Each row is a point on a tangle of strands that fork, close into loops and nearly touch. The rows are in no order.
In the rows, zero is written as 128.
Two points are linked if the straight distance between their rows is under 126. Some points are linked to none.
z128: [134 146 109 114  91 123  97  90  93  96 177 163 209 154 102  84 139 130
 103 165 145 125 178 136 118  90 131 126 158 128  88 130]
z967: [140 134 160  81  83  85 176 144 131  89  86 137 130 170 125 118  80 137
 135 114 138 130 107 178  85 139 120 129 124 133 106 118]
z398: [154 129 131 160  90 139 102  97 102 121 147 158 115 103 161 105 114 167
  83 146 121  97 131  89 102 118 108 152 142 135 114 164]
z141: [154 125 114  91 160  94 112 147 104 112 100  75 130  51 125 147 139  84
 136  80 189 145 103 168 130 134 181 101 113 143 100 142]
z604: [125 140 115 157 143 112 103 175 125 121 123  77  92  60  80 172 131 118
 109  95 121 115  76 113 114 110 170 146  95 118 150 101]
z365: [148 125 145 138 119 144  96 105  89 134 121 164 131 130  92 137 109 166
  95 138 142 139 118 167  93 130 127 126 145 147 138 154]
z160: [133  95 124  48 127 109 157 108 152  73 124 107 206 145 103 139 140  27
 181 144 188 117 117 203 141 122 143 143 122 132  93 101]
z683: [126 123 124 113 172 137  60 116  90 105 153  84 124  53 117 136 146 141
 165 125 117  91  71  59 161 132 146 121  92  92 168  80]
z359: [127  72 122  90 149 164 143 102 101 153 125 123 170 129 137 140 127 107
 140 114 180 177 108 191 148 150 170 171  86 181  86 157]
z173: [165 133 121 108 106  75 173 123 162 149  99 148  91 169 176 138 148 128
 148 139  92 100 117 146 105 153  55 143 148 128 142 167]
z331: [145 167 123 171  79  77 176 164 181  95  92 149  61 184 125 151 158 115
 153 120  82 145 142 187 113 171  92  90 107 108 145  83]
z376: [102 172 174 156 158 102 148 166 171 185 104 142  37 136 148 120  71 143
 114 144  49  90  90 100 138 165 117  79  91 130 155 110]
z613: [115 125 132 132  61 103 202 155 143 116 106 159 169 183 137  99  55 121
 135 144  91 153  89 171 102 105 137 170 139  84 108 114]
z5: [120 142  99 162 116 165 185  99 165 208 139 149 126 172 156  90 106 147
 113 178 102 151 123 118 129  94 132 145 166  84 146 164]
z289: [177 111 171 112 130 146 170  81 151 149 103 140 105 166 159 135 146 137
 146 154 170 147 114 134  89 138 126 114 116 125 146 205]
z557: [117 167 136 143 121 186 144 120 131 138 196 148 131 181 116  96  90 162
  86 155 127 151 139  62 127  83 133 156  97 101  72 150]
z440: [138 148 118 143 145 107  41 139  81 108 150 131  58  80 126 122 114 171
 125 111 124  71  95  68 150 132 142 127 144 113 165 109]
z588: [171 126  83 142 123 107 119  97 123 126 127 122 167  99 179 127 139 153
 113 142 123 117 122 129  84 152 107 118 158 135 111 127]
z687: [156 147 115  99 120 113 189 144 154 133  89 114 152 137 101 136 118  93
 160 118 173 126 136 191 120 153 171 117 107 144  65 141]
z995: [137 102 114  68 118 132 132 103 118  59 110  94 171 109 133 174 184  66
 197 103 182 125 144 152 147 152 137  81 149 133 151  94]
z456: [116 139 147 154 108 139  99 126 125 133 139 173 117 171 126 112 104 163
 108 136 136  97 200  68 126 110 107 129 165 126 113 139]
z193: [101 131 118  81 116  93 142 129 122 144 143 124 159 143  96 119 145 172
 109 139  94 119 161 134 148 122  81 159 164 103 122  85]
z318: [153 178 149 174 104 102 164 196 155 118  81 123  48 145 127 141 104 132
 143 119 107 142 118 145  93 162 108  97  71 150 141 127]
z886: [ 95  76 156  95 118 181 135  90 111 124 157 173 201 135 159 147 169 101
 146 151  92 163 148  97 145 115 149 168 106 137 126  94]
z139: [121 151  88 138 169 118 156 148 133 125 131  93 119  93 112 146 131 106
 132  89 117 119 114 140 154 153 177 145  53 139  62 135]
z944: [ 92 169 101 166 112 131 196 177 159 140 127 126 120 149  99 130  76 101
 124 131 135 148 141 135 100 138 197 142 103 121  72  86]
z803: [121 127 167 157 110 158 109  71 117 158 143 196 131 168 146  96 143 145
 106 164  92 109 160  73 135 118  98 101 149 142 143 199]
z130: [119 124 103 132 125 164 105  90 115 106 193 142 207 159 130  94 118 112
  73 181 139 171 144 135 112  94 148 132 142  97  69 117]
z714: [121  86 150  92 123  99 134 104 144  85 120 139 226 152  90 124 100  77
 139 144 167 108 108 198 128 109 152 145 149 119  78 110]
z594: [141 136 128 109 178 135  78 140 105 120 156  71  97  33 100 146 138 108
 180  88 137 101  71 105 161 127 189 111  75  92 161 102]
z935: [132 117 130 127  98 124 139  85 142 176 113 172  99 150 148  99 132 153
  98 163  94 134 136 161 113 130 107 152 176 135 147 177]
z100: [114 122 144 112 166 146  64 108  65 111 153  97 151  45 132 145 146 137
 144 101 107 123  76  69 147 121 157 143  98 141 128 118]
z315: [119 133 121 187 169 132 126 112 193 193 152 139  90 162 163 104 106 146
  94 183  72 118 127  84 134 129  94 100 155  98 159 117]
z947: [148 149 118 158 150 151 138 122 151 184 137 114  74  85 149  98  98 180
 115 158 103 113  85 136 116 161 170 126  87  88 119 127]
z87: [148 135 146 128 110 147 141  83 113 153 118 122 150  94 165 109  97 133
 114 142 161 137 119 131 100 106 196 136 123 142  79 194]
z524: [139 102  77 137 115 109 135 117 151 158 123 107 151  92 162 110 162 148
 129 124 115 127 153 149 131 122 109 139 162 105 129 112]
z180: [155 129 136 109 189 143 109 119 101 123 146  95 147  64 131 150 147 127
 163 133 147 119  80 113 117 178 143 107  54 108 124 114]
z244: [145 141 115 116 134 131 159 111 154 215 126 127 104 114 139 116 139 161
 119 148 117 133 116 128 131 156 127 119 112 113 124 138]
z192: [ 74 136 100 107 118 124  79 114  91  55 143  76 197 109 120 118 125 113
 129 109 130 134 123  97 155  73 144 128 193 144 111 102]
z216: [147 116 102 150  92  92  67 139  78  80 117 153 130  87 129 141 117 123
  78 117 164 117 107 129  87 104 132 131 187 150 117 115]
z595: [184 123 113 150 116 136  85  98  84 116 137 131 130  49 198 117 125 131
 106 137 140  97 104 102  95 137 131 137 134 129 116 133]
z475: [136 149 111 175  90 155 115 134 112 122 167 137 168 115 147  73  74 154
  55 160 149 144 154 120 102  86 142 124 152 139  81 153]
z39: [150 117 124  93 103  68 152 129 144  44  87  74 126 136 109 147 166 113
 159  84 159 127 122 171 128 127 105 125 119 100 150 110]
z762: [ 95 158 114 109  60  99 104 120 113  48 131 147 183 158 106 108  66 105
 128 144 149  83 157 146 128  95 123 136 203 143  91  74]
z692: [158 150 108 126 159 131 127 162  88  96 135 119 114  89  98 168 109  94
 118 134 158 113 109 129  69 159 131 112 107 127 102 124]
z525: [114  89 167  97  76 169 131  75 128 121 163 178 206 154 162  95 164 106
 170 179  93 155 161 128 154  96 139 169 129 129 138 131]
z718: [142 113 112 165 155 143  75 144 119 154 163 124 107 104 109 129 134 171
  98 137 135 125 125  87 132 129  96 115 124 114 149 102]
z737: [100  97 163 135  85 114 139 147 130 149  94 181 154 164 119 114 101 130
 129 130 107  98 156 143 128 129  77 142 177 141 156 135]
z543: [117 135 165 155 120 157  72 103 106 125 172 169 132 144 115 104 134 161
  73 147 123 123 183  64 144  97  93  96 133 130 142 164]
z115: [ 88 104 132 109 107 134 142 123 134 117 149 104 204 126 130 122 111 124
  94 121 153 137 149  89 149  82 134 170 151  97  89  82]
z939: [122 103  90 122  90  88 108 115 119 118 107  98 149 108  98 155 190 111
 174  79 131 115 123 138 181 108 145 121 169 114 187  81]
z946: [140  98 141  68 113  96 136 111 138  75 104 104 167 154  85 149 149 105
 182 107 149 107 143 184 137 140  92 139 150 122 158 114]
z63: [145 112 122 124 147 164 189  84 128 228 135 155 110 134 151 122 127 128
  98 147 142 151  84 149 119 149 117 128  98 135 149 181]
z107: [155 131 115 118  79 103 207 147 169 166 109 144 101 159 137 122 128 120
 139 144 112 130 102 152 100 135  98 176 118 149 127 153]
z300: [136 136 145 114 172 146 160 171 156 106 125  57  98 179 132 108 157 102
 124 102 213 181 150 162 135 124 132 136  10 146 131 187]
z419: [144 153 151 116  89 111 150 140 118 112  85 145  83 161 147 132  88 170
 105 123 107 155 103 157  77 139 113 127 137 146 122 148]
z121: [113  63 186  97 107 143 166  92 143 169 131 184 208 165 146  92 144  98
 158 182 102 141 136 148 148 111 104 185 139 124 149 147]
z23: [131 111 115 163 151 180  62 113 100 117 189 119 128 102 132 110 135 176
  93 137 141 149 131  63 138  77 127 128 128 125 157 121]
z556: [ 88 127  92 117  92  72 109 149 146 112 121 110 137 135  87 124 151 133
 156 108 112 132 175 173 167 119 121 144 205  86 155  79]
z293: [116  79 174  89 120 103 190 113 149 197 120 162 163 177 157  91 148  91
 152 155  87 147  99 169 151 114  94 166 151 106 164 163]
z487: [136 127 109 132 120 175 141  82  92 177 162 147 170 103 138 113 112 129
  96 154 161 160 134 122 109 110 173 170 108 145  75 155]
z723: [ 67 150  97  94 104  93 111 127 114  57 116  95 177 119 102 133 103  95
 122 136 145  95 126 138 139 103 143 130 210 137  78  76]
z4: [106 113  75 144 146 125  61 141 105 133 138  97 145  92  96 156 148 135
 149 104 143 153 123  97 165  67 160 140 154 151 160 108]
z57: [123 168 146 144 144 126  78 146 142 171 139 138  35 109 128 128 111 162
  93 163  96  95 111  93 113 128 111 129 127 148 153 118]
z195: [140 116 127 110 108  89 156 151 135 116 119 145 160 152  76 132 132 113
 151 134 122 118 149 185 115 166  94 138 140 111 148 102]
z427: [ 98 148 121 123 175 150 110 132  85 142 146  92 144  54 136 137  91 100
 131 115 149 109 109 121 130 138 223 120 113  95  65 125]
z308: [ 83 163 151 169  87 140 187 191 150 162 112 135  73 145 101 142  84 128
 139 120 104 154 128 125 113 141 165 136  93 142 120  98]
z624: [101 144 121 177 182 163 125 197 161 166 169 113  89 133 118 111  89 142
 126 132 109 110 159  64 138 127 109 118 100 132 127 100]
z499: [130 160 129 192  69 147 127 116 105 133 141 187  86 146 176  93  59 163
  55 146 105 108 144  87 104 104 118 153 159 145 128 162]
z13: [122 159 103 171 116 147 128 158 167 165 149 125  79 142 139 123  79 173
  78 151 122 138 163 112 114 121 125 137 147 107 129  95]
z593: [148 136 109 131  81  98 238 165 146 123 126 153 143 181 121 121  88 119
 132 131 114 156  67 168  94 126 142 159  89  98  96 121]
z246: [111  93 114 134 110 137 148 131 153 162 137 103 191 107 142 106 123 163
 100 125 129 127 152 116 127  91 110 155 159 108 111 116]
z540: [148 150 130 114 170 121 137 139 134 110 117  69  89  62 121 155 173 112
 184  85 124  97 116 104 141 152 123  99  78 133 149 135]
z583: [141 113 147 128 144 131 116 118 133 182 118 129  71 110 148 121 117 170
  62 148 109 140  89 161 116 139  85 115 136 146 165 154]
z469: [ 92 120  87 107 121  89  99 131 158 141 128 107 120 116  78 150 218 112
 171 108  92 137 148 144 199 108 109 117 151 114 200  93]
z779: [127 163 158 159 143 114 168 165 155 100  95 112  67 126  91 156 120 126
 135  97 115 117 124 132 106 177 130  75  79  98 148  95]
z980: [140 104 159 109 103  90 118 143 145  91  77 128  89 177 131 157 134 146
 128 101 138 125 127 166 113 142  76 128 150 126 167 149]
z513: [104 162 153 176 174 127 146 163 193 184 149 141  44 173 150 107  66 151
  84 165  64 106 111  75 142 141 108  86 128 118 156  98]
z307: [110 132 121 135 121 130  64 136 131  95 166 125 117 145 121 117 119 171
  79 114 127 156 159  97 134  54  79 149 196 130 148 125]
z342: [178 125 149 115 161 114 108 146 149 136 105 105  28 106 155 138 161 132
 129 116 144 110  98 137 112 147  65 120 103 153 181 193]
z915: [ 87  75 169  98 162 139 177 110 154 199 131 151 171 183 107 149 181  67
 138 151 104 154 128 143 163 145 115 150 112 114 149 121]
z2: [118  96 122 168 177 158  52 113 134 161 143 119 125  54 156  90 138 169
 138 127 103 129 105 105 148 115 134 102 133 138 178 134]
z857: [ 96 109 134  98 156 166 150 108 128 157 119 130 174 157 123 134 157 114
 193 139 120 157 153 154 144 162 151 107 113 128 142 129]
z336: [142 119  85 154 143  98  55 152 111 132 144  83  97  56  90 144 134 132
 143 103 138 116  74  79 156  82 170 144 117 124 175  97]
z71: [125 109 117  83 103 102 136 102 145  81 108 106 185 124 125 138 153  49
 168 132 187  98 122 155 126 143 144 100 175 116 104  97]
z611: [118 129 121 129  87 129 150 121 139 192 139 181 127 186 138  79 113 150
 114 181 100 134 175 131 129  91 103 164 186  96 128 157]
z883: [144 142 149 159 144 133  43 144  97 117 158 111  61  56 149  96  87 152
 121 127 113  62  79 100 106 147 148 143 101  96 156 129]
z9: [179 145 119 124  93 109 178 113 131 145 103 145 127 134 148 118 113 127
 146 143 161 118 133 147  73 146 146 117 145 124 100 156]
z889: [119 123  85 142 144 131  38  96 114 121 144 157 124 150 145 137 190 145
 156 127 104 107 135  94 166 122  98 121 190 130 180 111]
z15: [154 132 119 103 116 112 224 139 138 144 112 127 148 197 138 113  74 120
 142 120 162 159  66 189 108 135 134 182  75 127  74 161]
z541: [104 107 134 122 165 144 135 111 160 204 119 149 147 156 130 118 172 113
 173 151  73 145 161 132 162 149 115  98 157 116 157 133]
z966: [139 140 139 149 137 110 114 136 112 108 102 130  97  88 137 146 118 162
 124 115  79  76 109  79 109 152  97 132 133 129 123 129]
z224: [125 131 102 128 128 119  52  76  92 112 136 190 129 161 161 140 173 141
 127 128 104  80 177 107 162 135 108 158 185 145 152 152]
z327: [ 88  64 162 124 156 179 156 102 127 189 139 150 174 165 160 150 159  93
 146 133  83 174 136 118 173 144 143 175  88 132 129  93]
z22: [121 147 138 195  97 134 117 134 131 155 100 191  63 168 192 115  79 153
  78 149  82 107 135 109 121 144  94 129 175 150 148 151]
z820: [ 79  86 125 113 123 164 107 102 112  96 170 113 231 111 144 122 145 106
 124 122 142 151 151  95 171  81 169 148 135 130  97  93]
z395: [138 121 141 199 144 172 106 100 159 160 164 166 103 141 167  89 112 162
 105 189 115 101 127  68 121 122 105 115 132  87 159 128]
z118: [156 105 137  88 154 124 188 133 134 144 116 123 150 176 128 119 121 137
 128 124 146 187  89 195 109 146 106 145  75 148 105 175]
z934: [122 164 126 148 148 123 184 153 153 146 106 116 119 140 127 130  92 158
 153 122  79 113 102 107 106 147 121 105  97 108 114 135]
z498: [116 141 145 123 138 148 140 127 103 145 168 143 148 162 109 128 117 161
  87 153 108 129 129  81 111 125 120 154  97 124  86 135]
z178: [134  95 153 144  66 125 125 104 150 117 114 185 168 139 128  80 101 148
 125 138 140 107 162 141 135 101 104 153 168 154 140 162]
z207: [154 137 151 127 153 110 143 167 134  85  88  71 106 127 125 155 119 105
 139  88 187 135 124 138  84 157 130  82  90 108 133 158]
z751: [151 112 147  84 124 117 171 110 178 149 102 131 133 163 166 135 196 108
 179 140 124 133 130 139 122 143  69 136 129 134 154 169]
z693: [153 100 126 125 139 141 126 130  84 150 133 128 158  67 122 138 126 104
 143 119 177 124 137 126 104 132 153 113 121 165 119 149]
z389: [136 109 155 107 125 144 170  87 132 114 104 142 195 152 144 121 115  71
 134 146 193 148  96 133  95 126 189 121 125 105  77 155]
z276: [133 129  85 134 114 115  32  86  78  89 144 120 164  99 157 127 153 150
 122 124 130 117 122  87 145  85 154 127 171 145 127 135]
z344: [165 120 164 126 170 103 141 131 173 181 104 108  37 102 139 137 147 116
  78 130 108 123  80 157 129 128  79 106 116 167 172 161]
z283: [ 91 108 116  86 103 105 110 118 108 121 130 109 174 126  88 134 167 127
 144 110 121 114 158 130 176 107 107 159 175 105 160  79]
z45: [113 150 122 174  91  94 122 164 128 116 106 149  86 134 123 158 104 166
 117 133 103 123 143 132 108 160 109 100 146 113 145  66]
z970: [125 136 132 105 128 144 126  74 100 132 174 143 188 140 131 126 169 149
 117 156  94 133 129  93 119 125 113 138 113 117 105 112]
z489: [124  64 133  71 151 171 113 107  76 108 131 131 177 128 143 166 150  84
 165 102 151 193 132 179 167 147 195 128  91 176 122  75]
z688: [135 130 142 146 102  85 184 174 154 163  93 181 112 190 145 120  88 117
 143 127  79 109 152 145 133 150  75 122 175 141 173 133]
z126: [109 134 136 147  91 117 184 132 127 143 119 156 158 169 117  98  83 163
 107 136  97 139 114 120 101 112 150 133 145  85  95 133]
z234: [141  97 131  74 169 129 121 119  99 122 126  82 137  87 140 148 137  82
 127 103 200 166  92 192 131 127 194 154  96 166  91 163]
z819: [107 122 153  86 149 174 119 129 169 143 183 123 117 171 114 102 125 152
  91 143 140 175 183  76 153  68  73 168 146 134 101 134]
z768: [135 139 157 135 109 127 133  86 116  92 117 126 165 142 117 135 104 119
  97 140 162 124  92 131  67 143 178 137 143 100  79 151]
z380: [164 108 118 111  84 116 186 107 155 152 122 154 158 147 112  96 129 125
 160 159 145 126 127 157  91 130 135 171 132 140 109 152]
z282: [140 131 110 104 104  94 106  85  99  91 114 162 146 152 157 143 161 128
 161 124 131  76 173 133 145 153 111 147 180 114 122 133]
z417: [124  98 118  86 162 154 116  98  97 122 121 110 178 128 124 149 171 111
 179 109 158 171 150 166 136 154 173  78 117 139 116 110]
z630: [156 141 120 104 142 104 176 140 160 123 110  93  94  98 116 149 190 125
 155 110 103 119 121 131 122 150  88 119  82 134 128 145]
z597: [104 153 108 111 161 158  57  97  93 126 166 104 135  98 115 139 170 150
 174 153 129 114 147  61 157 117 162 109 142 152 139  99]
z354: [123 121  74 147 118 129  17 101  86  99 148 145 152 121 157 137 163 142
 154 104 119 131 129  50 198  71 122 113 184 133 180 112]
z992: [133 157 141 162 111 131 205 204 154 163  81 155  91 146 101 129  97 108
 139 107 118 139 126 136 106 139 135 120  88 168 123 146]
z323: [ 88 136 107 105 179 154  92 124  66 121 155  74 177  79 123 151 132  78
 135 116 161 148 110  98 166 114 207 119 135 123  77  96]
z856: [ 99 103 136 140 168 190  97 102  96 159 159 141 167 101 156 108 134 166
 101 136  80 177 123 118 151 112 140 134 113 173 143 155]
z109: [145 205 131 127 121 118 219 168 168 101  83 118  89 132  94 120 147 116
 145  88 122 141 133 158 134 156 132  90  40 129  94 121]
z627: [140  68 128  79 143 172 124 103  86 127 143 160 215 131 157 134 147 110
 140 127 142 195 136 169 160 127 151 150  89 182 106 112]
z851: [127 143  88 114  84  90  68  94  88  51  88 142 141 142 131 153 143 129
 143 100 136  87 138 131 129 125 128 144 199 130 134 126]
z124: [135 127 135 135 203 147 141 126 189 122 116  97  69 116 127 142 203  89
 146  82 131 156 116 163 172 144 141 113  20 136 133 163]
z969: [150 166 136 142 169 132 127 181 105 104 137  89  90  71 111 160  89  60
 110 124 160 122  79 155  76 162 183 131  79 104  89 123]
z563: [ 87 123 123 113 129 153  51  99  80  69 146 120 198  91 143 127 146 129
 137 111 102 146 133  86 139  66 166 104 157 165 123 128]
z953: [124 102 133 123  82 139 117 105 117 119 129 146 205 108 132  96 108 125
 116 131 163 122 135 126 132  93 142 145 156 174 101 149]
z90: [145 127 147 119 184 147 143 149 185  77 118  67  71 148 128 123 209  96
 132  86 175 181 149 154 171 110 122 122  25 150 144 178]
z442: [136 139 142 155 142 185  58 132 116 125 192 139 107 100 141  78 112 176
  62 131 141 138 166  74 153  72 114 100 137 132 127 164]
z667: [128 154 153 148 110  98 146 171 120  74  81 102  94 128 124 158  91 119
 144  98 149 114 120 135  79 171 146  83 128 108 110 109]
z12: [ 91  84 140 120 155 126 179 104 175 235 143 155 152 169 132 111 153  90
 112 173  79 157 119 132 147 103 105 164 154 102 153 133]
z288: [104 168  95 192 127 156 145 218 178 155 145 125  85 127 124 119  78 152
 115 121 125 142 172 103 122 111 131 112 111 128 119  67]
z187: [138 122 147 105  74  67 141 140 132  50  68 146 112 177 146 146  92 124
 140  91 119 113 144 178 108 167  90 145 147 119 139 114]
z393: [101 110 114 169 180 206 108 107 115 137 196 109 173 134 155 125 115 134
 126 149 123 155 146  72 142 104 152 132  90 122  97 123]
z294: [164  95 158  79 110 130 149 100 145 119 104 106 147 158 148 134 138 110
 160 137 177 142 115 136  91 128 116 151  82 143 126 186]
z839: [125 122 146 159 181 162 147 128 108 174 131 118 137  96 140 138  89 126
 140 117 144 124 125 110 132 150 208 126  79 103  73 152]
z490: [132 134 116 156 104  90 102 191 124  86  71 131  52 112 117 170 135 137
 132  70 107 104 127 129 140 154 104 110 131 151 171 104]
z3: [128 153 108 113 134  83 133 105 160  84  98 114  55 143  95 160 205 106
 151  92  94  95 132 144 187 159  84 101 130 112 189 109]
z716: [113 108 133 102 131 145 124 131 178 175 167 129 119 173 109 103 127 139
  81 158 129 169 176 136 149  69  67 194 188 109 140 122]
z301: [151 168 146 130 161 114 103 193  98  74 138  76  79  40  94 159  90  73
 140  92 123  81  89 145 103 154 169 114  73  93 138 104]
z168: [128 131 134 129 179 148 103 128  96 119 148 131 128 101 106 147 118 145
 136 149  99 152 103 136 101 145 152 134  92 164 114 150]
z147: [164  94 148 126 113  93  92 127  89  89  91 144 115 124 132 153 147 154
 126  94 154 111 106 133 116 151  79 133 156 141 161 159]
z503: [146 157 122 112 142 120 110 131  99  88 118  59  91  51 115 165 155  91
 180  87 169  87 101  96 166 146 160  90 117 107 146 112]
z549: [133 108 119 163 143 149  94 166  95 143 156 131 151  71 108 139 121 131
  98 123 170 108 144  88 119 114 131 123 134 139 127 113]
z826: [107 144 178 117 109 175 130 130 152 125 190 157 124 200 102  99 111 152
  75 145 124 173 175  81 134  64  86 134 121  96  89 157]
z481: [127  83  81 128 115 126 166 138 162 163 144 143 184 152  88 106 135  90
 127 137 146 138 138 214 155 128 128 180 111 135 120 109]
z855: [117 139 106 144  98 103 194 164 178 187 125 143 100 152 104 120 146 125
 113 144  98 125 173 132 140 123  90 144 140  99 123 103]
z137: [ 81 156 109 141  57 104 149 163 160 119 110 117 113 146 137 116  82 142
 126 123 118 136 183 163 114 129 154 121 172 110  98  56]
z14: [ 86 143 115 155  81 104 178 161 165 106  80 116 141 129 105 128  84  99
 127 115 128 139 146 175  95 136 173 117 137 136  96  85]
z545: [157  92 162 126 110 125  86  85  77 111 117 164 156 123 120 128 158 160
  91 115 141 143 120 141 128 110 104 117 159 146 156 177]
z474: [ 74 166  95 122  83  90 115 184 167 110 129 118  84 151 111 129 123 150
 125 130 111 137 199 148 138 122 128 141 181 104 141  57]
z573: [103 107 104 124 160 190  59 133  76 105 180 110 161  80 146 147 143 115
 135 120 138 177 117  65 175  87 195 140 104 161 149  80]
z793: [108 128 116 113 149  87 125 114 161 140 110 110 112 137  96 151 196 138
 155 110  86 117 136 140 149 143  89 103 145 107 167 111]
z30: [ 88 159 131 147 182 142 121 142 160 160 145 113  83 125  93 138 127 149
 149 147  94  93 146  91 148 153 129 105 121 125 144 107]
z329: [ 98  80 122 131 186 181 135 119 139 206 171 133 143 138 140 152 166 106
 107 140 108 170 137 107 171 131 125 148  96 155 141 113]
z879: [166 118 138 138 130 123 135 143 111 162  98 152 119 103 134 123 125 146
 150 130 165 112 155 135  95 159 126  99 144 156 121 180]
z35: [133 131 150 134 107  84 101 190  66  80 100 145  98  98 108 165 111 140
 128  74 135  97 122 123 119 152  95 117 155 161 145 125]
z930: [136 138 128 184 127 172  99 118 157 157 158 154  87 151 146 100  78 174
  57 165 136 137 150  86 119  96  91 128 160  99 151 129]
z795: [133 150  94 147  90 155 174 110 111 150 157 149 161 136 151  83  72 133
  57 168 163 157 118 145 103  93 158 166 140 135  66 139]
z715: [127 149 133 112 144  96  76 108  86  87 117 104  91  87 133 163 145 164
 145  95 106  74 100  81 159 144 103 123 139 130 170 123]
z644: [148 126 116 109  76  53 150 158 160  41  63 110 104 156 155 147 157 109
 144  72 146 110 144 192 126 147  97 121 154 103 153  97]
z553: [106 111 126 155 174 122 115 111 172 201 145 146 108 148 159 112 156 116
 117 163  81 120 147 136 152 130  96  82 180 111 169 125]
z390: [160 140 134 115 166 132 160 178 151  83 120  46 109 130 149 119 150  89
 123  96 226 158 136 147 108 136 144  93  46 112 130 165]
z277: [139 123 113 132 151 126 161 149 136 144 126 131 146 137  65 158 153 124
 134 128 128 139 131 162 126 156 117 120  95 129 120 106]
z482: [121 129 147  86  97 118 131  95  96 121 160 164 184 156  98 100 132 147
 111 154 113 122 168 126 129 119  86 139 164 100  99 120]
z36: [145 112 131 123 133 147 150  62 146 197 112 128 102 124 147 115 138 143
  82 156 124 169  96 176 113 133 102 151 146 153 166 176]
z800: [157 141 110 123 147 123 133 162 103 107 129 111 128 112  62 171 149 105
 162 124 143 106 135 129 111 175 107 101 105 154 139 123]
z675: [102 169 142 154 129 127 136 119 137 128 129 124 128 148 138 108  80 191
 111 139  75 112 126  90 104 134 133 113 145  87 114 124]
z236: [155 168 107 129 185 135 175 167 141 103 115  69  91 119 126 139 117  95
 145 100 149 144 108 153 121 169 162 128  25 113  72 162]
z576: [125 157 123 170  92  97 164 160 145 187 108 216  68 187 188 130  92 128
 103 138  79 101 152 126 128 158  76 117 191 140 154 112]
z20: [173 113 160  58 107 114 155 127 129  87 112 116 151 174 129 114 107  97
 167 129 223 111 121 156  78 125 122 117 103 153 101 176]
z712: [120 120  78 161 122 101  75 159 122 122 120 124 106 115  79 148 148 146
 127  96 126 122 128 128 154 107 116 120 169 158 183 115]
z397: [200 106 134 136 168 171 132 104 107 166 147 135 110  97 169 129 151 123
 155 153 177 148 110 131  94 155 141 112  70 111 140 182]
z977: [119 128 110 149 101  75 102 181 153 115  98 143  67 145  87 162 152 122
 115  97  92 117 116 157 147 119  89 138 153 177 179  94]
z592: [117 148 131  84 116 115  91  84  72  67 119 105 157 119 102 155 152 123
 163 107 150  95 125 118 125 120 142 101 181 148 122 127]
z581: [111 111 131 118 171 177  65 144  82 145 168 118 147  68 140 132 147 150
 152 121 111 150  98  59 164  86 141 144 104 168 173 105]
z709: [165 109 132 142  79 118 111 113  88  94 112 167 142 133 128 120 103 133
  90 135 155 125 140 171  76 118 129 111 172 125 116 137]
z249: [135 165 168 150 159 121 149 146 137 143 112 127  69 110 146 113  86 151
 138 131  75  70  89  80 119 165 110  98  90 117 122 133]
z948: [141 167 141 138 136 108 158 145 146  71  96 117  51 135  59 156 170 110
 151  88 115 106 144 138 149 175  88  75  92  91 169  98]
z262: [106  87 151  87 121 137 132  76 116  87 123 144 218 142 126 116 106  85
 136 143 176 150 100 175 130 118 179 141 117 156  78 151]
z853: [149 103 112 115 111 108 143 127 149  66  81 111 160 138 146 131 111  83
 163 113 171 104 122 164  89 152 143  98 167 126 109 150]
z265: [147 137 118 114 123  70 169 133 166 139  95 112  69 111 161 136 176 138
 125  97  79  87 132 137 139 157  65 123 125 144 151 141]
z782: [176 117 148 126 139 146 104  98 117 143 109 131 103 113 158 147 159 138
 173 149 165 121 123 114 113 156 130  97 115 137 145 181]
z785: [ 82 155 143 152 129 127 123 138 131 140 115 139  92 172 129 139 106 152
 142 121  97  79 187  69 160 134  92 130 179 129 135 126]
z410: [156 143 136 136 194 138 138 159 166 126 114  87  50 102 115 112 144 123
 141 103 139 154  84 168 140 167 151 118  29 121 131 168]
z733: [120 181 106 136 143 133 200 147 150 101 111  90 122  90  92 125 131 101
 145  78 124 103 136 135 162 167 148 118  58 125  99 111]
z650: [ 85 103 119  83 140 171  85 100  77 102 158 111 198  91 123 150 151 106
 151 110 147 163 115  88 173 101 203 140 121 176 100  76]
z136: [135 169 137 147 133 159 154 105 137 171 141 136 114 109 151 102  85 158
 119 160 113 122 100 109  95 125 192 134 125 110  85 162]
z997: [129 126 140 151 128 154 112  91  91 103 168 146 168 128 113 128 107 120
  70 166 134 133 118 124  79 119 166 110 127 107  75 138]
z281: [152 148 151 131 127 103 118 158 113 137  88 136  49 118 146 140  93 162
 104 138 106 133  93 161 107 162  84 105 118 148 162 155]
z46: [ 83 123 118 127 167 170  96 119 134 142 152  91 141 122 103 148 147 139
 155 135 103 121 156  89 148 124 137 114 130 119 132  99]
z472: [104 151 129 157  69 112 110 146 118  75 150 169 178 174 110  85  63 135
  89 145 135 129 171 135 108  88 130 127 171 133  83  96]

How many points has the smallest loop of links through each point below? Write none if it is on no loop.
z474 -> 15
z121 -> 7
z524 -> none

A piece is two or more points that can be reached from each other along the links. Count, over all rows, the pieces, the separate loops (a circle has one, a figure eight two, a Y none), the forks (points with three links) and the tips (points with one).
pieces -> 6
loops -> 2
forks -> 16
tips -> 24
